Points, in no order, along strands that fork and pass close to each other.
In the rows, 128 means zero.
Two points are linked if the straight distance between their rows is under 142. Some points are linked to none.
q_546: [126 102  80 107 138 105 129 104 103 131 138 150 175 125  84  89 117 113
 137 196 112 164  84 125 134 129 104 168 122 154 133 132 199 121 110  80
 102 133 178 116 154 126  98 125]
q_763: [158  42 110 153 106 130  67 118 103 117 126  73 116 127 163 123 133 105
 144  18 131 104 193 143 164 172 157  91 171 127 133 127 132 107  80 145
 132 116 103 152 146  81 127 123]
q_385: [134 163 124  72 157 125 194 130 130 163 105 143 160 188 108 121 132 103
 155 194 111 139 100 114  66  86 101 191  60 134 101 129 149 140 143  78
 140 134 178  90 133 133  84 133]
q_342: [145 119 141 169 137 140  84 159 129 118  98  86 119 117 132 147 138 127
 140  56 100 128 179 133 156 127 138  75 148  96 123 136  97 119 118 153
 108 115  71 139 125 137 144 104]
q_937: [ 85 164 101 113  74 171 149  81 130 136 180 166 147 112 163 136  94 171
 106 129 132  96 115 140 115 170 114  88 113 154 136 168 123 162  99 175
 156 101 124 161 121  63 193 144]
q_57: [143 127 145 109 149 127 142 150 122 144  97 148  94 162 141 121 148 138
 169 125 117 108 126 115 122  98 176 150  94 141  95  85  76  68 148 108
 124 132 142  98 160 109 108  93]
q_649: [127 179 157 120 129 147 163 124 147 117 106 165  88 103 140 149 111 190
  95 169 109 131 107 113 111 110 111 119 104 123 149 135  80 143 202 120
  99 108 140 104  73 205 131 105]
q_873: [120 147 146  72 141 121 199 135 121 163  98 172 144 184 132  96 134 100
 156 178 111 108  82  98  88  99 117 200  61 140 102 144 134 125 165  86
 130 137 207  93 117 147 106 149]
q_279: [153 157 135 154 146 137 110  88 147 106 168  54 211 160  89 154 137 144
 143 122 113 209 159 167  95  78 130  73 155 116  68  77  97 118  44 150
 143 112  61 105 143  88 114  57]
q_777: [112  98  74 126 118 117 117 100 104 126 138 151 162 111 108 104 102 124
 132 165 119 147  89 125 139 151 103 151 126 153 141 153 194 130 110  97
 107 123 161 132 142 112 124 128]
q_628: [132  52 105 149  86 137  61  99 101 133 141  92 127 112 155 131 141 135
 142  47 148  93 179 144 165 189 152 104 202 132 150 136 144 114  70 161
 135 113 120 150 137  86 149 136]
q_690: [142  54 109 111 110 143 101 126  99 113  98 127  74 129 180  89 125 110
 157  60 137  76 124 120 159 187 149 154 103 137 134 132 150 121 129 115
  97 117 149 135 134  67 140 117]
q_77: [137 182 158 111 147 132 171 141 159 134 104 164  94 125 125 157 122 172
 112 184 115 140 103 115  91  90 118 138  99 126 131 115  69 122 198 108
 117 120 149  87  89 196 109 105]
q_475: [110 112 126 101 124 124 150 139 113 142 122 167 103 158 159  93 122  94
 138 129 141  74 100 104 133 155 130 175  99 146 123 161 151 133 157 106
 139 139 179 145 112 119 149 165]
q_928: [100  54  98 133  85 117  93 105  95 142 167 141 135 101 137 116 131 119
 121 114 182  93 133 127 169 187 145 155 216 147 158 143 173 106  98 152
 153 145 155 151 143 111 148 182]
q_572: [151  99  97 113 165 105 136 113 109 135 126 131 162 150  78 104 146 118
 160 187 110 174 110 138 125  90 140 168 113 156 106  91 170  98 101  66
 107 134 175 100 192 113  72 103]
q_824: [146 191 146 138 175 120 157 167 168 145 136  91 148 156  87 176 130 115
 123 167 128 171 145 141  82  66 114 123 104 115 100  94 109 143 137 104
 174 146 101 112 142 146  88 120]
q_46: [130  33 117 112  94 122  86 117  90 116 116 125  76 119 178  88 149  96
 136  74 181  65 119 131 176 201 148 176 165 138 149 129 171 146 124 135
 111 130 155 139 131  94 148 166]
q_389: [136 162 158 146 118 170 135 148 146 126  99 134  83 110 163 149 113 179
 114  92  96 103 145 121 130 138 125  79 123  97 131 145  53 137 167 167
 101  99  87 120  82 146 171  99]
q_486: [ 97 106 105 141  96 132 112 112 118 155 174 125 156 114 121 146 108 133
 115 122 166 106 154 123 137 158 135 115 200 134 152 148 151 102  92 160
 181 139 127 163 138 107 149 164]
q_899: [132  32 110 128 113  94  81 126  92 114 127 121 114 118 140  95 144  89
 131  88 169 100 138 132 177 177 148 148 185 132 160 130 182 112  99 122
 124 153 152 147 154 109 121 166]
q_512: [106 214 132 112 106 150 187  91 166 146 183 146 164 145 140 182 101 192
  85 200 143 139 113 142  61 112  88  93 132 148 129 128  99 163 123 157
 179 110 128 128 117 110 148 150]
q_406: [126 128 165 136 119 156 121 170 136 132  88 141  45 117 164 133 125 158
 119  88 120  76 141 103 152 153 144 127 128 101 139 138  67 118 189 162
 108 119 115 121  86 160 161 122]
q_884: [157  41 101 130 124 128  92 132 102 100 100  95 100 125 163 103 122  94
 149  38 124 104 158 135 155 172 152 115 114 128 136 127 153 113 110 113
 103 119 124 148 149  64 114 108]
q_121: [142 164 140 109 156 115 154 152 143 137  96 153 115 135 103 139 145 134
 138 180 118 147 108 115 101  86 125 158  92 129 121 110 106 118 172  91
 114 137 147  93 127 175  96 104]
q_335: [150  88 162 132 117 149  94 171 122 123  72 122  38 118 173 113 151 134
 146  53 120  70 157 104 170 154 170 135 138  97 130 117  65 100 171 161
 100 124 108 107 108 131 146 117]
q_689: [137  84 166 153 131  99  69 164 112 108  69 130  79  76 122 116 170 129
 141 103 118 136 139 112 179 141 136 140 149  94 177 118 132 123 162 137
  54 139 116 114 129 202 114 131]
q_990: [133  31  91 124 127  87 102 112  85 110 128 120 151 128 123  78 116  69
 129 105 149 139 116 121 156 156 129 159 149 141 146 138 207 101  95  91
 128 155 164 154 164  98  96 157]
q_993: [138 110 133 136 172  83 124 173 124 116 101 117 127 128  93 112 150  82
 137 124 128 144 131 118 143 100 147 145 107 114 134 117 153 107 137  87
 119 165 130 130 161 163  80 134]
q_501: [ 74 138 126 103 117 120 172 126 116 160 170 181 156 140 141 113 108  94
 113 181 164 104  77 100 105 135 105 176 139 166 127 177 163 148 145 124
 186 146 192 154 104 145 154 212]
q_449: [139 137  92 152 118 143 108  82 141 103 153  92 191 121 111 123 115 150
 123 106  99 178 146 156 127 124 115  59 137 112 114 129 137 130  58 145
 113 104  69 138 142  67 131  65]
q_112: [ 83 117 132 134  96 143 127 119 114 138 160 168  98 102 152 140 126 153
  98 133 165  88 117 127 146 176 129 145 173 149 154 172 132 151 147 160
 146 128 160 158 103 162 177 182]
q_245: [144 188 113 140 146 115 137 122 160 111 120  98 152  83  54 133 117  98
 109 176 101 194 122 138 113  82  91 122  90 106 145 118 167 175 141 103
 108 123  95 119 114 181  83  95]
q_209: [147 181 132  97 160 116 178 134 148 148 116 133 145 140  78 144 145 119
 139 208 113 172 102 133  74  67 106 175  84 137 115  99 141 151 148  76
 129 134 159  82 133 174  75 117]
q_4: [116 182 113 113 135 123 161 132 141 139 142 143 156 119 109 139 100 111
  99 177 130 141 103 119 101 116  88 132 108 133 138 157 161 164 147 108
 151 134 136 134 108 153 124 147]
q_540: [147 120  89 141 149 124 112 105 116 100 103 115 139 109  93 108 122 127
 150 140  94 175 115 140 133 112 123 124  83 131 128 120 166 124 115  91
  66 109 123 116 148 108  97  70]
q_765: [145 177 119 140 119 143 121  80 147 117 171  97 200 151 116 151 129 175
 128 133 111 176 149 157 100 111 116  65 160 120  95 102  99 124  58 163
 133 101  65 117 141  81 144  73]
q_498: [ 81 139 113 106  79 175 151  96 122 147 175 169 119 129 175 122  94 141
 112 123 147  65 110 128 126 177 129 125 110 168 129 170 131 160 121 163
 171 106 158 175 112  74 192 173]
q_683: [136  64 142 142 154  69  95 164 111  99 103 115 114 108 107  93 155  67
 126  96 146 136 139 119 174 126 144 153 136 104 166 120 172 111 129 105
 109 175 129 143 160 166  83 165]
q_167: [121 113  84 167 106 139  93  90 127 111 141 101 180  92 115 124 104 145
 123  91 111 160 151 150 141 150 102  64 150 107 147 152 150 136  70 153
 104 107  75 145 128  86 141  87]
q_977: [111  78  75 132  99 132  99  92  95 124 140 146 141 102 132 111 102 136
 133 121 129 129 111 135 154 183 116 125 141 148 153 147 180 132 103 128
 107 110 143 137 141  89 148 122]
q_454: [122 170 104 135 127 119 134 109 138 118 137 134 152  90  89 140 112 133
 105 176 115 165 106 135 123 115  93 117 125 128 152 144 163 158 135 109
 108 118 115 126 111 168 117 117]
q_759: [135  80 170 128 118 108  90 168 112 109  67 151  54  86 142 101 160 114
 127 110 133 106 112  98 170 152 131 169 136  96 171 124 126 129 181 135
  61 146 131 112 110 196 129 150]
q_90: [163 173 151 147 164 129 132 105 161 113 162  49 183 163  81 168 140 125
 147 151 118 218 148 176  74  51 130 112 113 118  58  49 101 141  70 129
 160 124  70  89 162  94  98  74]
q_869: [ 87 177 118 100 121 138 190 123 138 153 162 165 159 143 144 137  91 109
 105 179 141 115  91 113  87 126  87 140 104 155 133 181 152 167 146 124
 185 132 160 150  96 131 153 188]
q_647: [109  85 171 101  99 139 133 141 112 134 111 180  40 142 185  73 151 122
 117 114 171  47  89 105 164 171 145 204 121 129 131 133 110 134 190 141
 112 141 185 130  80 146 157 180]
q_822: [149  83 158 132 143 115 109 195 120 122  75 113  59 130 147 111 166 102
 142  66 121  86 152 109 166 130 173 140 123  90 124 100  83  88 169 136
 113 160 105 119 138 138 119 139]
q_749: [138 189 139 154 154 122 138 159 165 141 147  92 162 145  99 177 123 133
 117 143 132 159 161 141 101  93 116  84 138 116 109 110 103 135 116 134
 174 130  82 132 133 134 122 121]
q_241: [ 91 202 113 111  89 163 179  78 147 130 172 168 152 125 160 146  96 183
  89 164 127 114 101 140  90 142  97  84 103 148 135 165 115 170 124 165
 156 106 128 147 109  84 179 145]
q_19: [118  83 169 109 107 113 117 157 112 118  88 181  47 109 165  80 158 118
 124 125 153  77  87 105 166 155 134 202 132 113 155 128 121 131 189 131
  79 151 162 117  94 183 137 166]
q_834: [102 161 150 126 117 148 154 106 138 121 134 175  95  95 150 161 110 197
  84 170 123 123 110 125 124 144 112 119 141 137 163 155  97 152 186 136
 110 108 160 129  72 210 149 147]
q_483: [153 188 129 151 172 121 130 127 161 101 117  71 148 101  63 137 130 104
 128 149  88 202 139 155 108  64 115 106  82  95 110 100 135 157 123 110
 110 124  72 108 126 147  90  65]
q_325: [126 119 137 121 132 106 146 177 131 152 147 122 118 165 143 131 134  88
 121 117 160  77 149 117 137 133 155 135 157 138 122 128 132 103 132 124
 187 162 143 169 152 122 128 183]
q_456: [ 99 109 107 108  93 155 130 108 110 144 153 156 111 143 174 106 103 118
 131 115 148  69 112 121 138 175 137 149 115 164 123 165 153 145 132 132
 153 118 167 164 122  76 169 161]
q_842: [146 104 129 130 178  85 124 148 124 120 101 125 137 127  77 112 167 105
 156 148 117 169 122 131 136  75 155 160 100 136 121  94 147  98 125  78
  99 154 142 105 174 158  62 102]
q_621: [142 202 141 140 119 148 135 101 156 123 159 118 173 147 140 165 131 189
 120 133 112 148 142 149  97 115 114  59 153 125  96 118  72 136  85 166
 133  94  71 121 120 104 162  89]
q_889: [147 145 156 159 138 161 106 166 142 115  84 101  99 118 142 149 132 150
 137  61  84 124 167 125 142 121 132  69 130  86 114 133  55 117 151 162
  92 104  61 114 102 148 152  90]
q_347: [125 177 148 100 126 148 170 133 146 157 130 160 111 171 154 140 113 156
 132 154 127  97 110 113  98 114 134 135  87 154 115 124  97 123 152 121
 154 119 162 123 118 119 144 130]
q_958: [143 136 134 158 145 128 108 149 132 134 145  81 156 150 116 162 124 126
 131  87 121 138 186 134 130 112 148  72 157 118 114 121 108 100  92 146
 161 129  79 153 143 113 126 110]
q_980: [136 232 146 129 116 154 165  97 178 128 168 128 163 154 148 184 121 199
  97 167 127 148 131 150  66 106  98  67 134 130 109 110  66 160 117 168
 158 104  91 118 112 111 157 118]
q_891: [137  71 150 166 136  92  59 156 116 107  87  86 112  88 112 121 156  93
 135  75 129 143 168 121 181 136 134 120 165  98 178 129 152 126 125 144
  93 148 104 138 144 177 109 137]
q_197: [158 157 158 146 169 135 107 129 128 117 120  95 146 150 107 171 164 153
 178 116 103 173 151 144 114  73 170  97 135 127  59  69  52  88 105 131
 112 106  85  84 143 133 117  68]
q_506: [106 137 156  78 130 122 191 136 120 160 114 188 122 182 153  92 133 105
 138 172 130  89  80  95 109 116 120 194  86 153 111 153 130 123 171  96
 138 139 214 117 102 157 132 173]
q_58: [164 189 135 149 178 135 139 127 167 101 141  50 164 148  81 158 136 104
 138 132 101 214 144 167  82  56 124 102  78  97  70  68 100 154  99 127
 142 131  53 101 138 105 101  69]
q_948: [ 99 107  68 149  90 149  97  74 115 122 152 134 173  70 115 126  95 164
 113 117 120 147 121 144 143 181  92  88 156 120 166 163 158 143  82 166
 111 112 100 137 128  91 163 114]
q_229: [143 124 108 150 157 110 119 109 132 109 150  70 177 135  70 122 114 108
 136 140 121 202 153 152 120  76 132 114 119 125 110  96 165 114  75 103
 143 138 113 126 168 101  73  80]
q_398: [139 110 152 114 145 112 132 178 126 135  84 143  71 148 144 115 163 115
 147 105 131  90 132 110 149 112 176 154 113 117 113 100  88  75 166 118
 121 151 139 112 145 143 112 128]
q_670: [125 129 130 143 121 123 122 154 134 156 158 107 136 145 131 159 120 118
 118 103 145  99 170 124 136 140 148 104 175 136 126 136 124 103 103 148
 188 140 115 169 145 109 137 159]
q_663: [ 80 126 139 122 107 128 147 134 123 145 169 177 114 119 151 129 120 114
  98 154 175  89 108 113 134 160 121 160 172 151 143 171 142 147 158 146
 171 147 172 169 102 157 163 213]

A fork is a point with three links, a tip a point with one. Leave the first point through the second and follow the links. Name the first fork or tip that comes.
q_245, q_483: q_765
q_763, q_884: q_899
q_546, q_572: q_647
q_822, q_335: q_958
q_506, q_873: q_834
q_4, q_869: q_112
